Points, in no order, along strands that fork, close into loops and pass close to each other.
Points whose rows are less than 48.3 apart are linked; no others are. Some points are linked to none.
(928): [ -2  -1  14  -6   0  14 -10   8 -13   1  23  -4 -15   6 -10 -35   6  18
  36  -2  -2]
(345): [ -5 -10   7   9  -6 -17   2  15   2  14  11  14  -6  17   1   5  13 -17
  17  -3  10]
(2214): [  4  -7  22  13  14   9  11 -19  -5 -11   3   5  13 -10  -4   8  -9  10
   1  24   9]
(1197): [-14 -13  11 -25  30   5  12  18  -1   3  14  11  -3   5   9 -17 -13  12
   7  -9  -3]
(1921): [-10  -2   7 -16  -7  -4   0  14  -4  -5  10   5  -9  22   9 -35  -3   7
   5  -3  18]
(1970): [ 24   1  -2   3 -10  13  -1 -20  15 -13 -13  -4  20  -6  15   3  -1   2
  -9   6   2]
(24): [ -5   5 -13  11   1 -14 -28   6  13   9  -5 -13   2  -9  -1  26 -15  -9
  -4   6 -10]
(1928): [-13   3   9 -16   1  10 -14  15  22 -13  12   0  -7  -3  -7  15  -7   4
  -1 -14 -15]
(693): [  3  -5  10 -22  13  22   0   0   7 -18  12  -1  -2   7   9 -21   2  -7
  15 -12   7]
(290): [  5  -5   7  16  -7  -6   1  31 -11   6 -12  22 -20  17  10  11  16 -15
  12  -1  15]
(890): [-15  -1   0  20   5 -13 -16 -11  -6 -18   6   2   7 -16  -3  -9   5   7
 -28 -11   8]
(78): [ 24  14 -18   6   7  -7   8  -5 -11 -22  12 -21  22   0  15  28   8  -9
 -18  27 -11]
(1187): [  1 -29   9  10   7   5   7  -1 -10  16   9  14 -12 -14   8  -9  -9   2
  19 -12   5]
(2): [ 14  -9  12   4  21  16 -19 -21   6   0 -12   5  -5 -17 -10 -25  -4  13
  -9   0  -4]
(1506): [ -2   6   1 -17 -15   4  -3  -6   9  18  -2  -6 -18  15  -6   0  17 -15
  32  -3  11]
(631): [  6   4  -4   3  -6 -17 -35   1  16  19  -6  -8   7 -14 -10   3  -5   8
   8  -5  -5]
(9): [ -8 -18   3 -13  36  12   6  -9   2  16  16   1 -10  -6  -8 -30   3  -6
  23  -3 -20]
(1723): [ -5 -10  -2  -6 -10  19  -4 -27   9   6 -15   5   3 -10  -4  12  -5   1
 -19 -12 -11]
(2026): [-10 -18   0  -6  -8   5 -15  -7   4   6  28   1 -14 -10  -1 -18   9  22
   7 -26   6]
(1541): [ -1  11   3  -7  -5   0   3  12   3   0   6  -7 -14   7   5 -10  -3   4
   7   9  29]
(1516): [ 19  -2   2  -9 -11  -8  -3   6  13 -11  -2   2 -11  -9  12 -32  -8   3
  -1   3  -2]
(570): [  1  12  -2   0 -11 -12   6  -6 -10   3 -34   6  -9   9  24   4  17  -9
  11 -10   8]
(1664): [ -4  -8   3 -15   7  12  18 -11   8   9  13  -1  -1  -5   5  11  14  10
  14  -5  12]
(2035): [-16  15 -19   0 -12  16  -1  16  -8  -8 -17 -17   6  -4 -11  -5 -11 -11
   0  -4   6]
(1025): [ -3  18  -3  22  -5  13  -4  -7  -4 -25   4  -2   2  14   1  27   4  -5
 -16   5  10]
(6): [-14 -15  -7   7  -7  14   5  -5  -9   5  -1  -8   9 -25  -3 -17  -4  17
 -10   3  10]
(923): [  3  18 -11  -5  -2  -7 -14  17  -8 -11  -2 -28  14  10  11  25 -15 -16
  -3   6  10]
(1410): [  0  -6  -6   7 -14 -15   6  -6  -5  10  -2  -1   0 -13 -10 -29  15   3
  16  -5   1]
(37): [-12   1   4  -6   9  -6   9   1  -1 -14  -8  -1  20 -17   3  -1 -12   7
 -21  16 -16]
(1193): [  5   2  -3 -16  12  14  -4  -5  18   6  -3 -17   3 -12 -13 -16 -14   2
   3  18  -2]
(1225): [  9   1   4   1  18   6  -2 -10  14 -14   9   2  -2  -6   7 -13  -5   6
 -36  11  17]
(102): [-11  12   3  -3  18  -9   8  37   3 -12  -6   3 -10  12  16  -9  19  -7
   8   6  13]
(1851): [  0  15   1  14  -4  -2  20   2 -10 -20  -8   2   6  21 -15  -3  11 -19
  -6  14  -8]
(1148): [ -7   6  18 -23  27  -9   2 -13   6   9  -2   6   1  12   7  -3  -2  15
  26  -1   5]
(20): [ -9 -15   6 -28  23   2  15   9  -6  15  18  11 -17   7  -3 -37  -5  -1
  16  -7 -17]
(1259): [ 15  11  -3   4 -19  12  -1   0   3   8 -12   4  -5  13 -17  24 -12  -4
 -20  -2   4]
(1957): [-17 -11  19   0  -6 -15  -1   0  -5  -7  22   5  14  -8   2  -5   5  26
  14  -5  -3]
(1809): [-12  -3  20 -11   3  15 -15 -25  -4 -17   8  -7  13 -12 -15 -12  -2  10
  15 -20   1]
(1710): [ -4 -10   3  -7  -1  10 -14 -20  -5  11  -2  15 -39  -2   2 -24  -9   7
  14 -27 -17]
(304): [ -6   5  -7  -2  24  11  -1  -9   9   4 -11  -6   2   1 -11  24 -20 -19
 -10   2   6]
(971): [-15  17   6  21   8  -4 -14 -10  -7 -13 -10  -2  -5   3 -11   8  11  -3
  16  -2  -4]
(93): [ -6 -10  -5   4 -12  -7   8  17  -9  19 -17   0  -5  10   2 -14  -2 -24
  37  13   7]
(790): [ 21  29 -14   7  13 -29  -9  10 -23  -3   1 -22  -4  18  -5  19   4 -21
 -20  20  -4]
(1990): [-23   7 -10   4 -10 -16   5   4   0  -5  13 -10  12   3   1  20  -1  -4
  -5  11   4]
(817): [  5  -1  12  17 -10   4  -5  16  -2 -19  -3  13  -5   0  -8  -8 -11   2
   1  -3  -5]
(1563): [ -6 -12  -9  -5   1  10  14  -8  -8  -1  -2   8 -14   4  11 -46   4  -5
  14  -6  -7]
(888): [  5   1  -2  -7  19   0   0  -8  28  -2   4 -13 -13 -17   2  -6  -5  -6
   5  21  -7]
(116): [ -4   1  -5  14  17  -5   2  -1  -5 -18 -11   8  -1  -7  21  -9   2  -8
   3  -4   6]
(1309): [ -7  -6  -2  28   9   4   1   9   7   5   2   8  -1 -16 -20   5  -8  -4
  -8  18  -9]
(1077): [  6  -7  11 -10 -17   6 -17  -4  10  -3  -6  -3 -11 -31  -1  -6  -9  30
  -9   1 -17]
(349): [-25  -6   0  -8  -5  -7   3   3   1   4   0   1  -8   4  -9 -17 -24 -21
  15  -2  -9]
(1478): [ -6 -14  -1 -11  -1  16   3   4  -9  -5  21  15 -20  14  22 -36  -1  13
   7  -8   1]
(1587): [-10   5  12   2   2   0 -11 -31   0 -13  -3  -5  -5 -10  -8  -5  -6   2
  11  -5  -9]
(580): [ 17  -2   6   3   1  -4  11 -14 -18  -1  14  -9  15 -24 -11  34 -17   4
 -24  17   8]
(1363): [-14  -8   1 -20  -8 -19   6  15  -8  15  -8  11 -17   6  18  -7   0  -1
  17 -22  13]
(957): [-10  -4  15 -10  17  -3   3 -18 -11  22   7  14 -20   7   7 -17   0  18
  34  -8  -6]
(1523): [  0   0   0 -18  10  33   3  -7  13   3  -2  -8   4  -3 -20 -12   4  16
  -8  -3   3]
(187): [  5 -12   7  -2   6  11  -6 -13  25  16  -7  16 -13   1  12   5 -19  17
  -9  10  -4]
(1464): [-20   2  19 -17   7 -10   2   0   0   7   8   7   7  21  -8  14   3   4
  25   0  -1]
(1633): [ -5  10  -4   4 -20   8   0  15 -17 -12 -10  -7 -10   1  -2   6 -10 -21
  17 -11  18]
(2099): [ 22  10 -17   4  13 -12  -6 -12  -4   4   2 -15   8   0  -7  15  -7 -13
 -44  12   0]
(1272): [ 10  12 -14  10  -3  -8  10  13 -31   9   3 -15  17  14  -9  43  -9  -8
  -8  24  -4]
(662): [ 12   9 -33  11  12  -3  -7   1   5  17 -16 -13  14  -2  -5   3   4 -10
 -26   9  -2]
(1745): [ -3  12  17   7   7  -4  -6   9 -15 -15 -17   9  -9   4   5 -21   7  10
  30 -10   4]
(1006): [-16   2   1  -4  10  -3   2  24  14 -14  10  11 -18   9   9 -20  11   0
   5   1 -12]
(356): [-10  -2 -18   3 -15  16   4  35   5   8  -6 -10   6  -3  -3   4  -2  -1
  12   6   4]
(823): [ -3   1   4  -7 -13   2  15 -12   3   5  -1  -5 -13 -12  -2  12 -25   3
   4   9   3]
(696): [ 10   8  -3   0   3   0   6   9   9  -3   5   0  -9   5  -3  -6  -1   6
 -27   9  24]
(1036): [ -4  12   4 -15   6   1  -4  16  13 -14   0  -7   9 -13  -7  23  -8  -3
   5   8 -26]
(1151): [ 16  11  -1   5  13   2  -7 -20  -5  -5 -15 -18  30  -6  -7  21   6   4
 -21  24 -24]
(512): [ 18  26 -14   9  25 -14 -17   1 -10   1  -8 -15  -5   3 -11  21  -8  -4
 -28  20 -15]
(1615): [ -9  -3   3  -6  -9 -21   4  -5 -18  20   0   2 -13   2  -2 -32  20   1
  33 -12   6]
(46): [  1  -2 -10   7  -5   0  -5  -5   0   4   2 -14  14 -14  -2 -15  12  10
   7  -3  12]
(178): [-10 -12   9  15  15  11  -7  -2   5   8  12   4  11  -1 -34   1  -5  -3
  -6   3   3]
(1837): [  4  21  -3   4  10 -32  -2 -10  -1   5   6  -7  -9 -10  -6  19   2  -5
   0  11  -5]
(165): [ 23  12  -3   0   0   6  -8 -32  14   1  -8 -12  20  -2 -11   3   2   1
 -21  15  -8]
(1374): [-10 -11  26  -4  13 -12 -11   6 -11   2  18  22  -8  19 -11 -22   8   6
  14 -22 -12]
(369): [-16 -10  13  -1   6  14  -1 -17  -8  -9  16   1 -25 -29 -13  -7  -5  26
 -10   5   3]
(2216): [ 18   5   6  -9  14 -19   0   3  -2  -2  -2   8  -3 -11   7  20 -11  -6
 -22 -14  12]
(1920): [ -2  18 -13   7  -6  -4 -22   2  15  13   0 -15 -18   0   3  32  -6   0
   1  11   6]
(1861): [ 19  14 -17  -3  -3   3   6  16   2  -4   8 -13  16 -11 -12  17  12  12
 -41  10 -16]
(236): [ 17   5   1  21  -6 -17  -2 -16  -8 -19  13 -13  16  -1   1  17  -5 -15
 -15  27  -5]
(161): [ -1   6  11  -3   0   7   8 -24 -10  -5 -18   3   1   3 -10 -24 -10   3
   4   0   0]
(1093): [  6  -3  12  -4  29  16   2 -15   9  15   4   6 -14   1 -23 -15   0  -7
  16  -5  -6]
(714): [-21 -11  -5  -6  21  23  -9  -1  11   0   7   4 -21  -2   0 -18  -8   1
 -12 -16   6]
(1889): [  4   7   1   4 -23  -6 -10   9  11   4  -3   2   7   2 -24  -8   9  28
  -7  -5  -6]
(780): [ -5  -1  -4  -6  13 -11  -1  22   6  -2   8  -1   2 -13  14  32 -13   5
 -10  -5  12]
(1312): [ -1  -7   1 -13 -14 -21  15   3 -13  -7   1   9   5   1  21   3  -4  -4
   5 -20  21]
(421): [  7  16 -16  -8  -4  15  18  -5  -3   6 -16  -9   4  10 -19  22  -3  -7
 -27   6   0]
(745): [ 14 -11  13   7   2   9  19  -4  -7  -1  -8  12  19 -11   7   7  -6  13
   8   7  -3]
(1264): [-12 -13 -11  -9   8  19  10   9  19  13   4  10 -24   1  10  -2   2   6
 -10  -7   8]
(1500): [  7   9  -1  -9  14 -29  -9  10  21   4  13 -10  -2 -11   3   2  -4  -7
   2  13   6]
(152): [ -6   3  -3  20  15  -6 -21   1  -2  -9   3  -4  20 -10  -9  15   7   8
 -28  -3   8]
(448): [-18  -9   6  -6   9  31  12  14 -10   4   6   8 -21  26  -1 -26   4  -5
  32   4   1]
(1423): [-13 -10  -7  -9   0   5  14   8   7  -8   8   2  -8   8  24  -1  14 -28
  23  -6  10]
(1826): [ -9  -4   3   6  -3 -15 -18  -7  20  19   9   0   5   0 -11   9   5   3
  12 -10 -10]
(2084): [ -6 -13  22 -20   6  22   5 -18   5 -21  10  -2  14  -3   3 -15  -6   2
  10 -10  -9]
(1914): [ 11  21   0  15 -10   0   2   7  -8  -6 -11  -6 -20  24  -1  13  10 -24
   6  21  22]
(1206): [-12  11 -14  -3   3  -9 -20   3   8  -2  -1  -7  -6  -1  -5   9   7  -5
  -4 -28  13]
(1718): [ -1  -5   9   7   9 -10 -17 -18   2  -9   3  15  -6  -5   5 -24   6  10
 -12 -23  10]
(605): [-23 -10  13  -1  -9   0  11  -9 -14  -3  16  14 -27 -10 -12  -5  -8  16
  -5 -11  -6]
(303): [ 16  10  -8   5 -19  -1  -1   0  25  -3 -12   4 -12   9  11 -15   7  -5
  -5   4  -8]
(1797): [-10 -11   3   3  -9   4 -11  -8   6   3  -6  15 -32  -3  23  -8 -13   2
   7 -17   2]
(223): [  0   6 -25  15  -4  15  -4   3 -22   1  -9 -19  19  -7  -4  37  -8  -8
 -19  -9  11]
(390): [ -5 -10  21   5   4  -3 -18  -7  -2  -6  13  19  -1  15   2 -12   5   5
   5 -31  12]
(1998): [  6  16  -2 -14  -3   5   8   9   1 -13   9 -16   4  -8 -14   7  -2  13
 -35  15   3]
(1011): [-12   2  -5  10  -1  12  28   5  -9   6 -15   3 -16   3   6 -16  14   4
  11  13   6]
(1530): [  6  19 -13  -6 -20   2   6  -8   3  -2 -17 -13  28  23  -1   9   6  -1
   1  10  -3]
(1449): [ 11   0   1 -12 -15   0  -1 -11  -7 -13   3 -17  13 -32  -4  21 -19  -3
 -20   6  -6]
(1034): [ 18  -9   2   4  -7  -5  12  18  -6   6 -14   8   6   2  18 -15  -2 -11
  27  11  10]
(2186): [-10 -20  -1 -13 -22  -2  13 -11  13   1   7  -6  23  -5   4   4  -9 -10
  16   0 -10]
(4): [ 22  20 -20 -17   1 -14   6  -1 -10   0  11 -26  13  23  -5  40   0 -10
 -20   7 -19]
(1079): [-15  -4  13  -9   2   4 -12  14  11 -13  16  -1  -7 -10   0  12 -23   4
  -6  -8  14]
(16): [ 15 -11   7 -13  -2  -6   0   1   0  -1   5  -8  15 -36   0   6 -15   3
  -3  -2  -5]
(595): [ 28  11  -8   2   2 -19  10  -1  -4  -5   7  -7  16   8   9  42   8  -5
 -24   7 -18]
(1269): [-28 -16  -3   4   0  -1 -15  11  -4  11   1   3  14   3   5 -27   4  10
  22  -5 -10]
(89): [  0  -6  -8 -18   2  -6  19   4  20  13   3   5   8  -3   0  13  -5  -4
 -19   9  -5]
(1903): [ 14   3  11  20   1  -6   6  -6  -9 -15  15  -5   2  -8  -2  25 -14   0
 -11  26   8]
(1268): [ 10  20 -15  22  13 -18  -2  20 -16  -8  10 -15  13  10  -6  16  13 -16
 -16  14   7]
(1050): [  5  -3   1   3  -6 -10  27   5 -10 -11   1   9   7   6  15  17  -7 -24
  -5   0  17]
(1534): [  3 -33  21 -14   1   8  19 -14  -9  10  10   7   8 -29  -6 -19  -3  18
  -2   9 -28]
(1698): [ -3   4  -2  22  19   6   6  10  -2   5  -4   5 -13  -1 -16  24 -10 -19
  -6   8   4]
(964): [ 21   2  -8  15  -6  -2  -8   5  21  -7  -5  -4  -9  -7   2   0   9 -18
  10   2 -11]
(1156): [ -7  -2   3   3  -9   3  -6  17  -5  10   7   1   5  13 -21   3  13  -8
  14 -14  27]
(1543): [ 14  22   0  24   3   5   3  -9  -3  -6   0  -5  -7  22  -5  30   9 -11
  -1  20  12]
(1488): [ 10  -3   9  -4  -1 -17 -10 -14  10 -11  17   0 -10  -2  13 -32  13   9
  16   5  -4]
(1544): [-15   4  13  16  17   3 -14   3 -10   0 -13   9  -2   5   2   3  13   5
  28 -14   2]
(331): [ 11   6 -13  14 -18  -4 -10  -5   6  23   4  -7  -7   7 -12  25 -12  -7
  -9   2  18]
(884): [-15   1  -5  -4 -14   4 -22   1   7   9  11  -6 -23  -4 -14  -9   4  10
   7 -26   8]
(716): [-18   2   0  -5  -3  -4 -10   5   6   3 -20   5  17  20  12  -8 -21  -2
   6   2   3]
(333): [ -5  -4   2 -11   8  12  -7 -21  -7  18  -1  -4  -9   3  12 -27   8  21
  33  -7  11]
(1779): [ 14   6   1  16   6   3 -11  -2  -5 -18 -11  -2  -2 -35   2  11   7   6
   6  -8  -6]
(1805): [-12  -8  -5  16   1  23  -2 -13  -8   2  -8 -10   8 -26 -12   8  -9  10
 -29  12  13]
(1182): [ 15   3  -4  12 -16  12  16  14   4 -15   2   4   4  22 -11  -5  20 -22
  -3   3  10]
(1645): [  4 -25   5 -11   0  12  -6   0  20  23  21  13   2  13   0 -21  -1  19
  -3   0   4]
(1359): [-13 -21   4  -8   5   5 -14  -2  15  -3   8  15 -14  -2   0 -21 -17  -8
 -15 -17 -19]
(970): [  0  11 -16   1   4 -12  13  14 -27 -11  -1 -17  13   7  13  44 -16 -16
  -8   9  -2]
(344): [ -3   8  -1 -21 -11 -20   7  -2  10   0 -21   8   7  15   9  -5 -24  -6
 -15   1  -2]
(2070): [  6 -15   5 -11   5   0  -7  -2   9   3  21  -3  -5 -29  -7  -6  -1   6
   0 -21   3]
(1953): [ 17  25 -25  13  -2  -3  -6 -14 -10 -11 -17 -20  -3   7   9  22   7 -19
 -13   9 -11]
(1540): [  5  16   3   3  -7 -14  -9   0   0  -3  -6  -1  11  21  11  21   9 -26
  16  -3   6]
(319): [  2  24  12 -17  14 -20  10  -4   5 -10 -10   2   1   9  11   1   8   9
   9   6  -1]
(1451): [-26 -27   6   0  -3   5   3   0 -14  23   3  14  10   2  -5 -18 -16  22
  12  -8 -10]
(1170): [ -2 -25   9  14  -9  13 -10  -8   3   5  16  15 -16   4  -4 -15  11   5
  20 -16 -29]
(1798): [ 16  14 -25  20  -9  -1  -5   5   1 -13 -20 -14  -2 -10   7   7   7 -15
  -3   6 -18]
(772): [-11   2 -23   8  -2   7  -7 -10 -12   0  -9 -21  20 -10   0  21 -17   4
 -23  10  16]
(710): [ 16   1   6  -9 -10  10   7 -13  18 -17  -4   5  20  -3  14  25   6   6
 -22  -3 -13]
(212): [  3  11  -7  -1   7 -10  27   6 -23  -6 -10   0  12  -3  10  23  -6 -10
 -13   7   3]
(1503): [-16  -5  -3 -15   7  11   3 -12   7  -6   0  -7  30   1 -11  -2  -9  -7
 -19 -11  12]
(5): [ -7 -16   3  -6  -6   5  25  -1  -3   6  -8   4  13 -31  -6  -3  -7  16
 -15  15 -26]
(1008): [-20 -19   1  16 -14  11  11   0  10   4   0  17  -1   9   4   4   1 -11
   3  -2 -16]
(1917): [ 11  19 -19   8 -18 -16   0 -16 -26  14 -19 -16  21  -4  -9  11  -3   8
 -15   4   4]
(974): [-11 -19   8   9  -4  22   6 -23   9  -6  -8  14  14   1   3   2  -2  -3
  -8  -8 -14]
(1288): [-12  -8  16 -11   7   2  -8  -2   1   4  14  -1  -1  -5 -16 -32  -6  21
  -6   7 -11]
(1974): [ -4   3  -8 -11  13  21  -2   3   8  -4  -6  -7  24  -9  -8   6  10  11
 -16 -17  10]
(122): [ 18  15 -20   4  -7  -2  -6 -18  -8   8 -26 -16  16 -15  -1  18   7   6
  -2 -11   3]
(1224): [ -2 -26  -2   0  -5   2 -14   2  21   9   4  12 -15 -12  16  -9 -15  -6
   4 -15 -17]
(864): [ -6 -13  -7  -5  -7  -2  14  12  13  -6   6  -7  16   3  13   1   2 -24
  18   2  -2]
(232): [ -5  10   0 -10 -10   4  -5   5  10   4  -8  -3  25  34   4   3  -4   1
   7  13   9]
(1849): [ 14   3  -2  21 -16 -16  12   0 -26  13 -13  -1  17   0  -7   8  -8  -1
   1   9  12]
(68): [ -7  -8  10   8   3  24   8   7 -11   0 -14  10  -2  17 -12 -15  -3 -10
  31   0  -1]
(872): [ 11  -1   7  -2   5   2  -2  -4  26  19   6  11 -17   5  -2 -14   0  23
  -7  18  -1]
(998): [ 25  -6   2  12  -7  -7   8  -1 -14   3 -19   2  25  -7   7   6  -4 -13
  14   3   4]
(1520): [  6  -6  -4  -5  -7 -13  -2   6   3  -5   9  -1  22 -23  -4  16  10   6
 -41  -4 -18]
(644): [  6   1  -5   8   5  -6 -24  13  13   0  -2  -8  21  -7   4  22 -18   5
 -16  21  -8]
(196): [  5   8   5   0 -29   9  -1  -8   3   5 -10   4   6  14 -12   7  -4  19
 -16  -3   1]
(1051): [  8  14  -2  -8  -8  -5 -13  -3  -9 -19  -8 -20  12  -7  -9  27 -24 -13
 -12  -3  -4]
(578): [-16   0   4  -5 -21  10  -6  11   1  -6  -1  -6 -15   2   8   6  -6   1
  33 -12   3]
(1589): [-12  11   0  15   2 -20   7 -11 -22 -17  -7   5   2  -6  -9 -13   0   5
 -23  -5   8]
(560): [ 25  16   0  -9  -6  12  14  19  -7 -16  -2 -12   6  -6  -6  13   8  -5
   7   0   4]
(604): [ 19  -1   5  19 -10  12   5  -2  10 -11  18  -2  -4   7  -6  -1  18 -12
   2   7  21]
(1596): [ 18 -17   9  -8   7  -6   5 -12  10   5  24   7 -19  -4  24 -22   9  10
  12  -4   1]
(2121): [ -2 -16 -13  15  -4  14  23  17  -9   2  -9  10 -13  -7   5 -29   7  -7
   9   0  -2]
(1315): [ 23  17 -21   6  -4  -7 -19  25   7   5 -16 -10   2  14  -3   3  22 -24
   2   3  13]
(1786): [-21 -10   2   1  -9   4  14  12  -4   3   8  18 -32   6 -12 -21  -5   9
  -4  -6 -21]
(517): [  8   8  -1   5   7  -6  -2  18  -1  11 -24   7   6   2  -4   9   1   4
  -2  -1  -7]
(1681): [  3  11 -12  11   2   6  -9 -20  -6  -7 -10 -21  -4 -24   0  27   2   5
   2   3   0]
(1816): [-13 -32   3  -5   6  24  -3 -19 -21  22  31  13 -13   1  13 -26   0  18
   7  -9 -13]
(1853): [ 21   2  10   7  15   4   8  -2   6   5  -1  14 -23  -8  16 -10  19  14
  16   2   5]
(2071): [ -1  -5  12  -3  -3   4   5 -11  -4 -20 -15   5  15  -4   5 -25 -21  12
  -6  13 -10]
(1939): [  8  16 -13   5  -7 -11   2  10   1  -1  -7  -3 -29  15  12  -6  19 -31
  -3  10  26]
(271): [  0   0  -3  14 -12 -26   0  12   9  -8  12   9 -14  16  14   0  14 -29
  -2   2  12]
(2130): [-10   3   2  -3  -6  -7  11 -32  -8   5 -18  12  14  12  -4 -18   8  -4
  -5 -14   1]
(322): [-10 -10  10   7   5  17  -2   6   1   3   1   8  11  17 -24  -3   0  -8
  13 -10   8]
(1824): [  6  -2  -4   8  13   0   1 -10  10  -7   4  -7  11 -11   5   9  -8  -7
 -48  22   4]
(1426): [-11 -11  24   0 -10   4  -4  -8   0 -11  10   6  -9 -34  -9   3  -4  30
 -24   9 -13]
(1250): [ -7   6 -15  -7  -8  20  16  -9   2   1 -17 -10   6 -16  -8  18  -3  -6
 -15  -4 -16]
(261): [-16  -2   6 -15  17  -2  16  18   9  -8  13   8   3  -4   5 -10   9  10
  -3  -5 -13]
(1669): [ 32  18 -27  12  -9  -1 -14  -1 -13  -1 -17 -16   7  30  18  29   1  -6
 -18  16  -6]
(334): [  0  12 -10 -20  -7 -25   8   0  17  10  -1   6   4  17  18   9   0  -3
 -16   3   3]
(1262): [  0   2   5 -15   0 -12   4   5   3  14  -4   6  11 -10 -20  -8  14  24
  -5 -14 -19]
(1495): [-19 -12   7 -11  18   7  -7 -24 -17  18  21  13 -18  12   4 -33  -7  21
  13   1 -12]
(547): [ 14  -2  -4   3  -7  -5  -4  15  13   8   6   0  -7  -5 -16 -20  17 -12
  20 -10 -10]
(648): [-23 -13   9  -5 -24  -3   3  12  -4  -8  22   3  -4   0   9   0   0  14
  25 -13  -2]
(1282): [ -9   6  -6 -14   9  -9   9 -23   4   2  -8  -2  22   9  -4   4   4 -15
 -10 -16   5]
(1298): [ -9 -21  15  -4 -18 -15  -7 -11   0   2   7  13  12  -9  12  -4 -10  23
  -3  -7 -14]
(490): [  5 -13  -8  17  -9  16   6  21   9  26  -7   6   2   8   0   0   4   4
  12   5  12]
(1578): [ -5  24  -3  -5  11 -17   8  23   5 -10  -3  -7  -1   3  11   6  18  -2
  12  18  -9]
(179): [  0 -19  -1  -6  -8  17   6  13  17  26   3  12 -11  12   5 -13   7   7
   9 -11   9]
(1007): [  9  23   6   1  -9  -8  -7  -3   0  -4 -28   6 -16  16  17  22  -5   5
   0  -2  10]
(2187): [ -7  16   0  10  -4 -23  13  -9 -15 -11  -1   6  -5  14  -8  -6  18  -9
  -9   1  12]
(1535): [ -2 -32   9  -8   6  22   8 -18 -11   8  25   3   2 -21   2 -33   4  20
   2  -2 -20]
(1911): [ 19  11 -14   2   9 -25   8  14  -8  10  -3  -2 -11  -2   7  19  10 -17
 -11 -10  15]
(12): [-12 -14  15 -12  -5  -4  -8  16 -16   2  10  11   7  23  -4 -22  11  -5
  33 -27  -5]
(266): [ 10  -1  11  -8 -18  -7  -4   6 -10   9   9   2 -18   4  -1 -28  16   5
  46  -4   7]
(1299): [ -9 -19   2   0  -6  16  10  22 -10   1  22  26 -27  20   0 -26   3   7
   2 -14  -7]
(2097): [-34 -13   3  -3   7   6 -19  20  -2   5   7  11   2  21   9 -16  10   2
  25 -18  -2]
(2150): [ 16   8 -11  24  12  -1 -16  19  -6 -11   7  -9  23  -2 -16  20   9  -5
 -19   4  -5]
(721): [ 13   2  -8  14   3 -14   0  31 -12   0  -6   7  -9  -1  18  20  19 -15
   7  -4  24]
(2227): [-13   4  -6 -13   1 -26  -4  15   1  16 -21   8  -8   8  27   1  15  -7
  14  -6   7]
(1065): [ -6 -10   8 -12   4  17  -6   4   8  -9   3   6 -17  22  17 -14  11 -20
  26 -20  11]
(692): [ 24  -2   2  18  18  15   5  -7   7   2 -10   2  -9 -13  -9 -11   8   9
   2   9   4]
(668): [ 28  15 -20   2 -24   2  -6  -1  -5   9 -22 -14  20  21   7  16   1  -4
  -4  19   6]
(1229): [ 27  11   7  -5 -12 -16  15  -8   6 -14  -2   6   8   5   8  21   4  -3
 -10   9 -17]
(1113): [-12   2  12  -8   8  -4  -5 -22  12   0   2  -8   5 -19 -21  20  -3   5
 -15  14 -21]

A piece is all that can be reached along the links. How many separate loops has the piece of each point below (a circle has one, a figure eight two, a Y none), and how many tips (points with one link)?
(1681) -> loops 0, tips 7
(1006) -> loops 0, tips 6
(1563) -> loops 0, tips 6
(928) -> loops 0, tips 4
(490) -> loops 0, tips 3
(178) -> loops 0, tips 4
(24) -> loops 0, tips 4

A tip is a point with one link. Name the tips that can be reached along the links from each point below, in the order of the rows.
(721) -> (1025), (304), (1036), (448)
(356) -> (1710), (187), (1298)
(1920) -> (1826), (1008), (644), (1262)
(716) -> (928), (2), (223), (89)
